Each row is a point on a landscape with many valleys, with its height.
From any point a ball rolls to the lowest of the 2 points nearest to it. It stops when none of these is lower. Distance is the straight distance between rows; heights are no part of it.
<438>: [142 156 171 107 111 140 100 152 108 107 162 112 140 118 152 165 109 172
 122 121 154 143 139 176 109 149 134 110 138 144 138 165 101 147 127 145
  40 111 125 132 129 132 114 123 168 101 156 151 141  87 163 134 122 151
 121]  h=8.00
<1248>: [120 140 100 159 162 114 174  95 147 166  85 133 136 146 122 113 171 106
 115 112 130  97 129  90 160 115 117 125 137 110 110  74 125 119 142 126
 201 182 160 116 127 123 123 126  99 149 118  97 116 128  99 114 120 144
 126]  h=3.48
<751>: [ 94  87  96  90 149  92 153 115 157 139  75 134 111 126 143 121 140 101
 122 144 115 146 107  81 135  99 110 144  87 128 133 102 138 134 105 118
 157 142 141 113  99 114 145 151 130 139 109 111 129 151 132  83 153 103
 147]  h=5.82
<24>: [142 139 160 137 123 150 104 156 104 108 190 131  90 100 148 150  95 158
 141 115 101 110 129 120 133 143 146 124 163 129 126 135 158 147 131 111
 130  88  78 164 175 151 107 121 136 109  94 129 106 114  87 188 119 133
  88]  h=2.65
<557>: [104 135 120  88 124 111 125 152 159 115  91 126 106 108 165 147 116 156
 111 120 122 154 102 137 109 109 112 136 102 124 156 122  98 191 107 125
 105 124 120 131 109 129 112 145 159 134 129 142 143  91 148 114 148 113
 127]  h=2.12
<299>: [ 82  91 145  56 126 111  89 110 138 132  75 141  74  84 158 113 136 140
 115 165 104 100  83  85  77 137 135 122 148 159 116 101 155 146 124  97
 131 105 151 145 110 140 171 170 168 130 100 120 131  98 190 110 129 113
 105]  h=7.19
<442>: [142 107  77 146 116 104 150 119 166 134 122 131 157 156 114 143 147  97
 148 114 104 162 159 116  93  88 146 106  83  93 166 164 103 147  94 159
 141 160 150 107 117 137 122 115 125 121 147 139 148 145  87  98 116 119
 140]  h=3.58
<538>: [179 137  81 152 147  91 160 130 138 119 162 152 124 129 146 167 109 125
 147  99  94 146 142  88 111 117 152 135  67 140 148 154 100 159  98 152
 201 104  82 106 120 154  69 106 136 124 131 164 131 181  98 154 110 113
 134]  h=8.60
<220>: [ 84 122 121 118 102 153  99 152  93  88 152 114 135 120 107 102 106 109
 129 174 108 156 143 156 136 140 149 114 142 119 121 161 144  73 156 121
  57 110 140 151 135 123 185 145 143 135 147 136 126 132 147 117 161 108
 144]  h=7.01
<1023>: [170  80 165  99 121 134 104  91 105  96 138 159 143 120 102  94 116 137
 154 160 115 104 150  82  62 146 146 111 123 162 123 157 171  64 147  88
 114  81 148 119 115 145 186 142 137 116 134 134 125 143 165 117 107 125
 129]  h=1.56
<141>: [107 124 147 105 157 115 136  97 126 157  72 122 104 117 128 102 158 114
  96 133 154  76 103  96 152 140  90 152 153 153  98  58 135 116 151 103
 175 151 174 127 126 103 160 130 116 156 106  88 118 118 147 114 115 131
 125]  h=1.98
<964>: [129 129 153 131  87 147  97 122 109 109 137  98 181 157  88 105 137 139
 130 150 170 146 135 186 110 124 117 110 140 106  99 156 109  89 142 160
  29 144 174 120  98 107 183 146 118 114 183 141 147  91 175  90 132 154
 143]  h=6.89
<3>: [155 160 171 105 122 132 105 145 118 100 155 115 122  98 165 190 107 171
 123 100 154 142 126 158  93 146 122 123 125 151 155 158  92 177 129 158
  71 109 106 110 131 143  93 114 170 105 145 155 146  90 154 131 110 149
 114]  h=8.13
<82>: [ 79 163 129 103 154 132 125 182 131 151 119 128 115 117 150 120 112 143
  87 124 153 132  81 209 202 112 105 171 127 134 131  92 108 156 120  99
 104 111  76 148 118 101  89 123  91 146 104 135 122 120 137 135 160 114
 167]  h=5.03
<1220>: [160 110 134 133 159 111 143  89 107 127 126 142 116 112 123 118 122 119
 148 146 114  97 145  66 112 151 130 146 111 157 118 114 161 118 132 106
 193  89 137 123 136 138 132 137 113 126 105 116 113 168 140 141 108 133
 122]  h=8.22
<1046>: [131 151  85 182  93 156 129 163 160 145 168 122 122 168 102 138 136 120
 137  98  92 150 146 158 131 126 167  86 152  71 141 156 122 135 114 152
 140 161  98 137 162 159 105  97 128 134 130 120 123 120  56 172 133 121
 111]  h=3.74
<55>: [151 171 121 157 158 112 143 150 112 132 134 136  92  94 174 159 109 151
 109  69 118 121  83 128 158 111 125 156 105 142 120  89 128 159 121 106
 225 103  67 132 139 143  68 123 110 143 113 150  94 146  96 165 113 119
 114]  h=6.39
<708>: [116  94 114 123 126 125 150  89 121 131 102 124 170 174  92  94 137  84
 150 156 148 152 128  91 129 103 100 159  98 124 106 117 124  73 141 153
 119 163 177  86  85  92 166 131 109 140 151 119 124 157 133  69 142 117
 173]  h=1.90
<7>: [ 86 129 164 104 133 151 101 137 100 137 118 106 133 113 128 106 126 144
 108 164 164 116 114 162 163 149 111 147 165 151  99 104 128 106 153 115
  66 122 143 154 123  99 150 151 122 125 125 110 131 102 177 124 148 142
 138]  h=2.76
<524>: [162  93 168 104 139 110 104  74 113 126  76 126  97  85 139 140 154 151
 118 119 126  64 104  79  76 143 122 105 151 170 126 105 144 142 139 111
 150 104 161 125 127 131 159 163 144 117 113 132 142 103 177 112  79 157
  81]  h=7.67
<540>: [161 141 121 117 141  99 147 134 140 109 145 135 123 114 171 169 109 134
 130  94 128 155 135 126 114 107 133 144  78 154 169 150  94 177 107 135
 158 101  88 106 119 146  78 105 144 123 138 155 132 144 116 141 113 114
 129]  h=8.43
<479>: [131 127 126 144 160 103 152  88 134 160  69 124 103 119 136 111 173 103
 108 117 134  62 111  70 146 140 102 127 148 130 104  64 139 123 147 110
 209 157 166 133 142 117 147 128 100 156 104  92 111 128 120 122 107 138
 102]  h=2.80
<387>: [ 95 149 138 140  82 150  97 155 121 112 144  94 156 135 103 140 133 143
 116 142 160 152 125 214 120 129 137  83 144  94 128 173 100 108 141 148
  28 150 154 136 130 124 162 131 143 112 172 136 153  81 145 110 133 143
 127]  h=6.71
<712>: [108 111 144  64 109 131 102 118 122  91 131 153 131 102 142 119  86 140
 140 183 113 174 123 102  68 146 144 122 103 145 145 167 137 126 128 112
  72  89 133 137  94 139 162 159 184 119 135 155 120 138 194 107 150 104
 134]  h=5.04
<1241>: [141 155 120 149 163  93 164  99 125 156  72 126 100 115 168 152 150 128
 100  82 153  98  94 110 173 109  98 138 127 131 121  70 118 154 130 120
 211 131 125 125 131 111 108 141 115 143 133 128 115 127 120 121 104 143
 110]  h=6.92
<1215>: [117 148 150 147 111 157 105 160 140 117 155 109 102 126 145 153 135 151
 114  90 130 115 116 166 143 125 128 117 178  99 142 123 132 161 138 138
 127 142  91 151 161 137  97 112 122 124 106 123 127  80  77 161 114 139
  85]  h=4.95
<742>: [113 114 145 122  98 138 120 110 123 121 106 110 177 161  92 105 141 114
 133 152 191 163 107 159 134 111  97 140 129 104  93 126  92  92 141 170
  50 167 186 109  81  84 179 144 112 129 176 141 154 102 171  79 159 136
 168]  h=7.06
<926>: [127 104 146 126 104 112 109  97 151 114  84 119 136 128 127 127 157 137
 134 127 122 113 124 109  80 118 127 101 131 111 139 130 134 135 127 138
 106 143 176 116 118 127 162 147 136 124 136 125 150  93 133  95 112 143
 112]  h=2.29
<1017>: [121 114 144 138  90 132 102 102 161 114  85 104 145 141 112 127 170 139
 125 108 142 127 124 142  94 110 122  78 154  83 145 134 128 135 121 150
  90 171 168 122 136 128 164 146 138 118 148 115 155  63 116  99 105 135
 105]  h=2.95
<297>: [122 156 148 101 130 150 117 189 101 118 183 119 144 115 142 155  90 156
 120 138 157 151 137 207 151 152 128 135 126 150 134 166 106 142 132 119
  46  94 101 151 131 121 102 104 147 107 138 160 128 122 153 156 142 123
 148]  h=7.80
<720>: [115 169 123 115 132 142 117 195 131 115 158 137 111 121 158 146  89 146
 108 100 107 142 101 184 149 106 132 152 103 130 156 131 102 173 112 113
 125 115  70 142 127 139  76 103 125 139 111 144 126 108  94 167 144 102
 138]  h=5.71
<1019>: [190 118 140 157 146  97 144  86 122 123 116 128 145 130 131 151 143 126
 154 110 125 117 144  93 101 128 115 120 111 129 144 144 122 139 129 141
 164 126 146 102 127 123 121 130 125 118 151 133 138 134 137 113  83 158
 115]  h=4.60
<455>: [138  78 138 112 111 108 108 117 142 121 108 149  84 109 139 136 122 131
 140 140  82  90  99  60  77 143 170 101 128 120 130 148 168 159 105 119
 145  66 102 155 149 182 144 150 155 104  80 138 141 125 101 150 120 114
  80]  h=4.06
<36>: [182 132 172 125 137 122 127  93  91 110 132 143 140 117 136 139 120 136
 152 134 164 117 141 107 110 153 105 146 128 171 125 137 132 131 136 127
  96  96 151 114 118 108 130 140 137 112 154 139 129 145 182 117 101 158
 128]  h=5.40
<31>: [149 158 129 139 154 102 151 124 122 121 111 123  86  97 171 164 128 143
 110  75 145 114  97 126 142 111 104 148 119 138 129  99 121 174 123 115
 196 117  94 125 134 129  91 132 124 140 127 138 125 128 115 142 103 136
 103]  h=6.67
<543>: [184 101 129 153 156  94 145  73 115 134  98 143 113 103 126 127 155 108
 149 123 108  69 136  57  96 154 132 115 126 147 110 121 153 122 135 122
 213 107 151 118 143 150 131 141 121 118 103 125 116 148 130 141  77 147
  88]  h=8.04
<219>: [176 154 188 136 136 142 109 125  84 103 191 128 145 101 140 163 113 162
 147 118 147 116 158 144 119 154 123 132 147 166 136 167 131 129 135 139
  90  85 113 128 160 127 100 114 146  97 142 142 121 125 146 157  87 156
 109]  h=5.92
<363>: [ 86 121 141 113 118 149  98 157  96  97 168 126 118 112 126 109  91 126
 128 170 108 140 147 137 138 151 149 117 149 135 121 149 155  89 145  99
  72  93 120 159 154 128 164 144 146 131 122 126 118 133 140 138 159 120
 136]  h=7.20
<202>: [174  82 144 136 147  92 133  66 131 129  72 138 105 108 134 129 163 117
 137 112 113  59 114  62  75 138 131 101 130 150 121 123 156 130 132 122
 185 110 151 117 128 143 152 148 126 118 103 131 141 117 139 117  64 146
  81]  h=7.88
<201>: [102 130 136 132 115 151 104 181 103 112 178 121 105 117 142 129 101 133
 119 143 106 140 141 166 150 135 144 111 147 120 133 153 140 122 138 109
  79 104  99 162 159 127 139 115 146 118 121 128 121 119 110 159 150 117
 123]  h=7.43
<170>: [137 143 125 169 143 151 158 134 114 157 157 117 183 169  98 103 129 113
 142 146 170 141 158 173 186 132 105 159 134 132 107 119 117  83 149 137
 106 153 145 126 123  87 121 110  78 129 151 111 127 167 138 131 148 150
 171]  h=5.15
<1149>: [181 103 111 152 155  77 171  70 123 125  91 136 123 124 145 158 145 108
 144  99 125 117 135  71 108 118 119 109  85 132 137 145 113 153 120 148
 199 124 145 101 121 130 118 142 128 113 138 150 137 145 131 112  85 152
 105]  h=4.93
<781>: [152 156 101 163 180 103 174 103 108 162  95 136 103 103 146 133 145 118
  97  87 133 101 107  93 174 126 107 140 124 142  93  62 132 128 131 121
 252 138 125 128 136 121  86 137  96 150 117 118  89 154 113 132 113 147
 114]  h=7.18
<229>: [ 94 161 125 117 131 137 123 208 137 139 134 128 128 131 145 130 101 142
  86 104 142 133  97 232 171  99 120 150 113 124 148 128  87 170 111 111
  98 128  75 137 116 122  84 106 104 140 118 147 128 111 111 143 159 100
 167]  h=5.39
<473>: [ 53  84 103 102 102 121 110 121 168 122  73 114 112 104 119  89 144  95
 107 163 105 147 100 113 134 103 137 130 131  81 122 106 142 105 112 131
 115 161 157 132 123 125 188 160 142 149 111 109 129 106 106  91 170  80
 135]  h=6.45
<580>: [132  83 126  90 121  84 120  91 163 116  60 136 111 102 140 135 148 139
 136 129 111 119 100  77  66 108 125 106 103 126 146 129 135 162 111 134
 124 115 158 129 110 131 159 164 158 117 108 138 144  97 157  95 109 122
 107]  h=0.91
<1011>: [125 111 141  67 128 126 130 110 126  96 138 158 130 109 147 126  97 130
 145 170 117 161 136  90  95 146 134 140  90 162 148 153 152 126 117 107
 105  79 114 140 111 131 143 147 168 118 128 140 121 166 180 113 152  97
 148]  h=5.49
<401>: [146 166 148 171 133 149 120 163 119 129 185 113 123 120 135 164 118 160
 137  92 138 123 137 172 148 142 124 135 158 121 130 138 117 145 138 139
 139 124  78 129 162 139  70  95 114 115 125 132 113 112  92 176  99 148
 105]  h=5.00
<123>: [120 168  72 160 111 146 134 188 157 152 165 145 125 163 113 138 107 125
  99  80 103 144 121 196 143  85 143 127 110 105 163 141  83 161 110 141
 157 172  69 129 122 157  70  88 103 138 127 145 126 128  57 167 136  98
 148]  h=4.61
<1250>: [136 144  48 160 146 116 164 142 151 164 144 163 127 149 119 126 136 118
 119  99  80 141 139  97 156  92 156 125 101 109 130 108 123 142  96 139
 206 164  98 133 110 144  75 115 101 144 108 131 122 169  71 142 156 121
 147]  h=1.50
<199>: [139 121 147 112 118 114 138  95 131 141  81 117 160 156 115 117 155 126
 132 126 187 144  99 135 123 115  95 146 125 126  97 109  92 122 138 162
  62 158 183  98  84  88 167 141 117 135 169 139 161 100 185  82 137 150
 157]  h=7.22
<962>: [144  83 136 132 113 116 109 108 143 136 112 143 103 127 117 106 148 124
 140 143  88  83 129  73  90 149 176 102 146 110 120 130 182 127 126 112
 156  96 131 146 155 173 155 134 136 114  80 119 138 123  86 146 113 128
  94]  h=4.81
<985>: [104 166 110 176  99 172 124 173 145 152 175  97 149 174  94 153 135 132
 126 104 154 142 145 243 157 123 135  95 157  95 140 160  92 123 135 142
 100 170 103 137 165 132  98  89 108 125 144 116 129 113  92 152 114 129
 109]  h=6.24
<819>: [167 106 149 128 121 137 128 113  99  96 163 154 152 139  94 100 103 120
 169 163 113 133 177  97 102 151 141 132 121 149 126 162 164  70 141 109
 116  89 148 124 129 123 158 126 129 120 145 124 105 176 150 134 119 128
 146]  h=2.68
<630>: [ 94 109 130 126 125 145 123 108 112 126 122 117 153 144  86  72 140  97
 132 171 132 110 143 110 142 149 126 139 152 120 103 105 162  55 161 122
 125 148 168 124 128 112 176 121 100 148 120  88 104 141 117 125 148 124
 147]  h=8.85
<152>: [ 91 149 113 130  87 147 107 180 130 120 154  95 146 136 121 160 116 131
 112 130 154 161 132 236 120 126 135  91 128 108 144 180  78 136 133 156
  34 148 134 137 127 130 139 113 145 114 172 145 157  82 131 126 144 120
 131]  h=6.57
<130>: [124 151  72 159 150 125 171 129 141 172 116 137 171 182 107 118 145 104
 101 103 151 159 152 142 170  74 108 150 108 123 123 106  96 128 124 140
 160 193 134 108 100 103  92 110  79 142 142 125 127 171 117  89 140 133
 185]  h=5.55
<332>: [109 156 138 121 116 149 103 199 101 107 193 119 123 117 147 160  78 138
 132 135 114 150 146 197 138 140 146 104 123 134 152 179  99 132 137 113
  51 106  97 154 150 137 124  99 160 116 138 149 131 115 123 158 141 114
 132]  h=7.63
<132>: [200 151 182 146 147 136 132 111  77 113 176 126 153 110 130 146 111 146
 159 120 163 117 163 130 133 153 107 153 136 173 124 142 131 123 140 135
 104  97 126 119 145 119 108 119 120 112 150 138 122 143 163 146  88 165
 123]  h=5.69
<598>: [134 154  80 136 142 111 161 142 144 158 119 134 150 160 124 139 137 112
 102  89 155 157 144 173 145  85 113 149  94 134 142 125  83 159 112 141
 140 170 116 107 107 118  82 101 100 142 151 143 141 148 109  99 136 129
 181]  h=5.24
<306>: [184 126 153 157 116 138 128 104 108 115 148 127 182 166  97 121 136 121
 175 128 146 137 170 131  95 130 113 120 124 121 125 164 127  93 142 142
 102 132 161 107 124 116 141 121 110 119 181 115 135 135 140 119 104 154
 133]  h=4.55
<17>: [139 139  83 171 138 140 154 118 139 161 139 145 134 143 102  98 158 110
 150 132  74 105 147  81 149 145 159 110 155  97 102  98 158 101 114 141
 205 148 118 148 151 147 105 112  96 144 101 106 111 146  72 165 151 141
 123]  h=1.69
<83>: [148 133 143 142 121 149 132 133  99 129 160 111 178 171  84 110 125 121
 156 150 167 144 163 166 146 136 114 147 131 127 112 149 124  85 143 141
  77 134 159 118 113  89 145 115 105 123 167 119 131 148 150 124 133 149
 161]  h=4.88
<785>: [129 181  81 189 106 166 134 168 174 151 162 132 118 178 108 143 135 125
 120  67 101 137 118 171 138 103 151 107 150  78 139 129  96 146 109 158
 180 196  68 138 148 171  68  85 109 136 117 145 124 110  45 169 132 117
 115]  h=4.21
<375>: [128 162  87 148 133 126 149 168 155 141 143 138 135 157 126 145 119 127
 105  81 125 144 142 169 147  81 126 137 102 125 152 122  89 166 109 138
 159 165  88 116 118 132  70  98 104 140 130 139 131 140  88 136 140 113
 154]  h=4.92
<1114>: [ 98 121 173 111 142 138 108 114 108 142  97 114 121 116 115  88 159 129
 114 150 167  70 120 114 149 154 104 155 177 166  91  78 150  95 162 104
 129 144 177 123 137 103 165 129 109 153 103  91 120 120 151 121 126 148
 130]  h=0.94
<108>: [107 114 183 103 131 153  92 118  91 128 128 120 129 112 108  92 128 134
 125 165 159  89 124 133 139 162 107 148 180 174  88  98 151  86 170 100
  89 121 166 141 132 103 169 140 118 137 114 103 116 119 164 126 135 146
 138]  h=1.87
<465>: [122 140 109 164 157 135 163 100 134 163 115 123 170 175  95  93 153 104
 140 131 140 121 154 102 167 121 101 138 142 118 103  88 125  82 146 134
 168 181 170 113 120 104 125 114  83 149 136  90 118 144 106 108 137 150
 152]  h=3.06
<570>: [ 86 148 137 119 133 151 120 188 134 154 118 103 136 119 141 126 124 154
  92 142 182 127  86 241 202 127 100 150 159 124 123 111 100 143 137 117
  60 129 103 157 118  98 109 118 105 135 119 138 140  99 154 120 157 132
 157]  h=4.62
<567>: [ 63  85 128  70 112 124  88 120 155 124  76 123  96  93 135  96 136 123
 111 170  95 129  91  98  96 124 137 132 146 117 120 113 149 123 123 112
 110 131 150 141 115 135 181 164 160 139 101 108 130  99 142 101 155  96
 118]  h=6.82
<1113>: [ 56 105  95 120  86 138 101 127 129  95 117 109 128 109  98  97 123  88
 114 166 101 160 123 147 136 121 144 121 136  92 123 140 148  82 136 137
  86 139 153 137 118 125 199 160 140 142 137 134 133 118 124  89 179  83
 141]  h=6.77
<476>: [124  80 112  95 107  88 118 118 176 109  78 140 107 113 146 146 135 134
 137 136  89 136 105  79  65 110 150  98  83 103 157 154 133 176  91 134
 123 103 129 129 120 151 150 157 166 109 110 145 157 106 129 109 130 106
 108]  h=2.28
<949>: [ 70  86 128 106 121 148 106 114 113 123 109 120 123 112  89  61 138  83
 118 182 118 111 118 109 154 155 137 152 155 120  99  95 160  57 161 113
 133 146 160 128 128 123 187 131 118 158 103  89 105 137 118 117 157  97
 149]  h=8.75
<1129>: [131 161 129 135 133 131 133 176 134 121 162 143  97 116 167 145  98 145
 107  89 103 132  94 146 139 104 129 152  95 125 150 118 111 175 107 109
 176 101  61 136 134 154  73 110 122 136 108 154 116 135  82 175 140 102
 118]  h=6.01
<489>: [136 104  88 123 165  76 176 103 145 144  89 142 119 127 149 142 138 107
 133 114 111 131 122  64 125 100 117 132  61 132 137 118 130 153 102 131
 199 129 129 117 109 128 114 140 123 124 117 132 137 166 119  99 121 125
 128]  h=5.38
<968>: [156 127 174 134 130 151 105 132  81 114 177 141 107  98 130 130 103 151
 150 131 111  94 157 105 118 155 154 127 180 167 110 127 185 110 141 101
 132  79 110 145 185 147 130 127 137 107  97 122 104 133 118 175  93 144
  98]  h=3.59
<839>: [127 111 114 103 159 122 146 107 115 141 120 147 108 119 126 103 126 101
 134 160 118 110 133  61 130 150 125 162 105 155 108 100 170  98 131 101
 188 106 132 120 116 115 137 139 121 132  98  93 110 186 148 125 137 112
 141]  h=8.39
<759>: [148  92 132 116 135 139 140  99 106 107 144 144 157 147  86  86 115  98
 163 172 119 127 164  82 115 154 129 148 107 148 119 136 160  58 153 120
 133 108 157 106 109 110 165 125 123 131 141 112 100 186 146 116 139 117
 165]  h=1.99
<1123>: [149 169 115 194 128 151 138 143 142 138 170 125 117 148 129 161 139 141
 141  77 114 122 131 144 142 132 133 127 155  95 126 130 119 147 127 157
 186 163  68 128 161 151  53  92 108 125 116 132 109 114  69 176 109 146
  97]  h=4.64
<1014>: [143 141 115 105 164 102 173 113 111 133 122 145 122 122 151 139 112 115
 122 127 147 144 130 101 149 128 103 173  80 174 131 108 126 136 120 114
 169 103 113 115 108 114 100 128 123 136 137 131 123 186 163 113 136 123
 147]  h=3.93
<1062>: [142 129 151  82 136 124 132 126 128  96 160 156 125 100 162 150  90 143
 144 150 126 152 143 108 106 149 141 141  94 167 156 162 131 155 110 117
 103  77  98 139 125 140 111 130 171 116 131 151 125 148 163 141 136 114
 136]  h=5.93
<400>: [ 84 139 138  90 103 144 104 147 115 106 124 109 138 110 135 118 100 142
 110 177 142 181 110 175 127 141 126 122 131 116 113 159 101 114 146 144
  14 127 156 142  94 116 165 149 169 119 159 159 143 102 193 101 161 121
 149]  h=3.97
<1028>: [134  91 142 136  99 133 103 102 146 134 103 126 114 134 109  85 166 117
 126 138  99  72 129  91  92 147 166  86 170  99 114 107 180 110 133 113
 143 133 155 141 153 159 173 138 120 133  91 105 132 102  85 136 106 125
  90]  h=5.27
<1058>: [ 94 133 150 108 117 144 113 141 122 136 113 110 140 122 122 113 126 149
 108 166 172 145 102 170 158 140 107 148 158 125 106 119 106 122 143 133
  43 132 151 141 100  88 152 147 132 124 142 139 147  99 185 107 159 140
 152]  h=3.37
<360>: [ 82 125 101  79 114 116 123 157 169 120  88 118 123 111 151 134 119 127
  99 127 125 181 101 136 115 101 113 146  93 121 154 138  97 167  96 132
  79 137 127 125  97 117 125 145 152 135 138 143 143 107 152  95 163  92
 150]  h=1.12
<1190>: [ 83 140 149 121 115 147 100 172 141 129 125 100 121 115 148 145 131 160
  96 125 157 125  98 201 160 127 116 110 167 113 123 120 109 148 143 122
  59 137 124 155 133 111 120 126 133 131 125 121 141  65 136 127 149 136
 124]  h=4.12
<522>: [166 165 154 112 142 100 130 128 125 104 126 119 115  99 171 181 116 155
 125  90 161 136 111 146 121 135 116 145 108 154 152 142  91 184 118 143
 122 107  97 107 124 131  80 125 157 119 150 169 140 111 142 131  97 147
 119]  h=8.27
<920>: [194 129 130 134 166  97 178  81  94 122 125 148 137 128 144 145 121 113
 152 129 151 131 150  75 129 147 101 150  87 177 129 131 129 117 127 125
 181 103 137 100 113 116 114 135 126 118 155 150 116 199 171 117 105 145
 137]  h=4.48
<333>: [ 77 127  92  71 128 115 129 155 151 137  93 127 123 116 145 112 114 123
 105 149 128 184  91 140 145 104 110 173  87 140 139 115 107 146 100 127
  96 137 116 116  83 108 126 151 154 144 136 139 139 135 168  82 174  84
 171]  h=2.13
<1005>: [ 83  83 132  80 139 127 113 104 123 139  95 139 103 110 115  89 142  95
 124 169 119 102 108  69 116 147 129 157 124 144 103  96 171  84 143 101
 162 118 147 120 111 126 175 138 136 142  92  92 115 155 149 107 149  97
 138]  h=8.58
<860>: [158 151 149 165 120 134 126 103 139 139 133 100 145 148 119 159 158 141
 144  87 163 124 136 159 127 121 111 115 153 112 140 132 109 153 128 156
 120 159 137 107 143 124 106 115 116 118 154 116 146  87 116 121  80 165
 102]  h=3.88
<189>: [178 128 157  92 149 102 171  77 107 107 109 153 127 110 154 154 105 133
 143 136 168 138 120  87 109 152 103 152  76 181 139 133 124 150 119 123
 125  85 134 108 102 116 121 145 152 123 159 161 128 173 210 111 109 132
 129]  h=4.96
<970>: [105 151 109 142 102 152 125 187 140 136 157  94 138 153 111 156 119 127
 109 112 149 146 138 248 146 121 126 114 124 112 152 173  75 147 123 147
  74 155 103 124 136 126 110  95 137 130 158 138 144 109 102 145 140 113
 138]  h=6.40
<198>: [151 151  90 133 188  90 185 111 102 158 111 145  99 113 157 141 121 118
 102 105 124 109 116  85 171 126 111 150  90 157 103  75 140 126 122 114
 247 114 105 124 117 123  94 137  96 144 116 130  86 192 125 134 129 134
 132]  h=7.41
<545>: [124 116  79 140 129 112 151 143 155 134 135 139 128 144 124 129 131 113
 131 120  94 153 140 101 133  96 148 121 100 102 148 133 124 152  98 132
 159 142 116 121 122 147 116 122 129 135 118 127 136 161  81 133 152 113
 145]  h=2.73
<965>: [107 141 111  80 151 114 143 149 138 134 124 139 120 121 148 115 106 116
 111 135 136 164 117 140 156 119 106 180  80 154 144 118 118 143 111 105
 124 115  94 123 100 104 102 130 125 146 130 134 128 168 151 122 167 102
 174]  h=3.12
<1078>: [151 138 113 143 119 135 129 164 135 118 202 135 121 132 127 146  98 126
 146 119  90 151 162 128 127 128 157 123 113 115 155 176 120 145 113 140
 141 107  83 124 146 156 100  94 146 115 128 142 126 160  80 176 137 111
 133]  h=2.72
<78>: [112  80 111  95 126 123 135  94 120 111 105 139 146 150 103  96 121  94
 147 170 121 148 137  82 115 130 121 154  88 132 128 129 143  70 131 134
 127 129 157 101  93 110 168 142 129 126 140 111 123 167 149  87 149 103
 167]  h=0.93
<396>: [ 99 112 140 152  93 149  99 117 135 128 114 107 130 141 110  96 159 124
 126 131 118  98 137 142 128 136 156  79 193  86 119 113 166 100 144 121
 116 157 153 141 165 135 165 129 116 130 111  87 129  84  87 139 114 132
  91]  h=5.66
<180>: [151 114 128 146 133 142 126 131 105 132 172 150 108 112 117 105 111 132
 154 151  90 102 160  87 136 158 166 128 158 125 112 130 179 108 130 111
 162  91 111 147 164 155 133 120 125 127 101 112  98 158 103 176 129 125
 116]  h=3.57
<1060>: [ 82  90  97 112 122 112 132 115 164 131  79 125 120 131 123 102 147  99
 123 150 108 135 115  98 145 102 128 132 126  96 123  97 147 118 104 125
 144 158 158 124 120 125 164 149 121 146 103 104 133 132 103  98 155  93
 138]  h=6.16
<738>: [106 137 130 169 102 163 112 125 146 137 133  98 144 160 103 116 161 125
 130 108 132 121 143 166 145 129 141  90 187  83 126 119 138 115 131 129
 115 174 144 138 172 126 139 123 109 129 131  93 141  88  89 152 116 140
  98]  h=5.89
<956>: [ 96 158 114 182 108 163 128 144 151 151 151 100 147 175 102 128 157 134
 130 103 152 127 135 198 168 124 133  93 188  87 124 122 125 109 132 140
 131 182 119 148 172 120 104 100  94 128 128 100 127  97  94 155 119 140
 101]  h=6.07
<179>: [125 139 151 144 102 136 109 113 157 134 103  96 144 145 119 155 163 148
 123  94 168 135 122 170 125 112 114 101 158 105 138 128 104 154 132 164
  89 169 152 116 140 106 133 131 127 123 146 117 152  67 128 109 110 154
 114]  h=3.49
<520>: [149 137 136 149 116 147 112 169 119 114 195 147  99 111 151 152  88 147
 141 118  83 135 127 112 134 137 159 129 134 112 130 147 146 153 110 122
 148  85  64 145 162 173  99 113 151 117 101 140 108 142  81 193 131 119
 109]  h=1.60
<627>: [156 141 161 112 144 130 128 134 102  98 182 149 117  90 157 166  92 153
 150 135 133 129 152 110 114 153 130 148 119 171 138 144 145 147 124 116
 124  62  91 130 153 146 105 123 153 117 121 147 117 150 148 155 113 127
 112]  h=6.27
<114>: [180 136 146 171 129 130 129  96 120 133 139 115 163 155 111 133 151 126
 162 114 143 118 161 125 114 128 112 119 137 119 129 139 127 117 140 147
 138 139 149 102 137 117 121 119 113 121 158 112 133 116 125 124  87 164
 110]  h=4.24
<331>: [122 105 167  78 142 107 100  87 126 133  73 148  83  85 156 130 138 153
 113 145 122  86  86  82  65 142 122 121 146 180 127 104 144 151 138  98
 138 104 163 133 111 135 165 178 166 124 108 134 131 105 205 109 102 137
  96]  h=7.45
<1033>: [ 80 122 139  74 107 134  94 137 129 107 118 131 125  97 161 125  93 150
 114 174 121 178 113 134  92 141 141 125 126 135 134 146 115 143 130 120
  54 109 137 146 100 130 149 162 189 119 134 150 128 108 198 106 145 114
 134]  h=4.54
<253>: [147  84 133 119 104 102 111 115 158 106 111 141 100 118 148 148 126 131
 140 126  87 121 116  82  69 122 156  98  99 108 155 166 143 168  99 134
 135  83 110 133 142 172 143 144 161  99 102 150 152 116 106 131 115 119
  94]  h=3.22
<215>: [144 139  56 172 152 119 170 126 149 172 132 154 145 161 106 120 151 109
 135 120  74 130 148  72 155 114 151 110 116 100 120 107 133 110 108 143
 216 175 126 131 124 149  90 112  95 141 111 119 119 162  78 135 155 138
 138]  h=0.12
<432>: [138 155  89 169 161 135 175 132 113 171 154 131 180 182  89 107 134 106
 129 122 161 150 167 150 186 117 106 154 117 142 108 120 102  95 139 150
 147 169 129 115 110  91  91  91  74 138 154 119 128 174 126 124 146 152
 180]  h=5.42
<706>: [131 139 111 166 124 151 137 142 122 149 160 123 130 138 102 103 130 123
 149 130  94 119 165 126 156 146 154 116 168 101 115 117 163 110 134 126
 154 138 125 151 159 132 116 118 106 131 106 101 107 134  81 171 132 138
 119]  h=2.74
<1252>: [137 119 117 149 144 129 163  90 129 152  91 124 176 190  96  97 159  92
 146 132 152 125 148  85 140 108  98 137 122 114 107  98 113  81 150 149
 150 181 193  91 107  98 155 125  88 145 152 103 131 145 128  80 127 135
 149]  h=2.55
<852>: [144 155  96 173  92 148 126 177 144 133 202 131 116 157 105 139 112 124
 146 109  75 139 157 147 139 133 175 101 133  91 142 181 114 131 112 154
 138 136  83 128 158 171 108  86 147 122 136 139 123 144  61 176 136 116
 112]  h=3.32
<1090>: [187  72 172 114 119 133  97  89 114 105 117 146 137 114 116 112 136 149
 145 137 114  88 141  81  51 142 158  86 146 158 133 153 175  89 140  94
 113  87 143 128 117 157 169 150 141 108 122 142 141 114 161 116  79 143
  99]  h=2.63
<777>: [ 89 139 157 134 106 150  93 154 139 116 127 105 106 123 148 140 136 160
 103 110 130 117 103 170 127 124 129  93 180 102 137 123 127 159 136 124
  81 144 120 155 156 132 127 130 139 122 113 114 141  60 110 134 129 145
  83]  h=4.57

Where does a ball stop that starts at each point below?
<1062>: <1114>
<401>: <520>
<1241>: <1190>
<123>: <520>
<132>: <360>
<199>: <1114>
<962>: <580>
<742>: <580>

Call two points neighbours if one is among the 2 nearest of the other. Go from one point of each pair to the other, from neighbour to neighbour, staying as low as possible. Name the highest point that can't be avoided.
<1023> and <360>: <627>
<580> and <360>: <199>
<520> and <215>: <968>
<78> and <1023>: <819>
<1114> and <78>: <1248>
<1190> and <520>: <401>
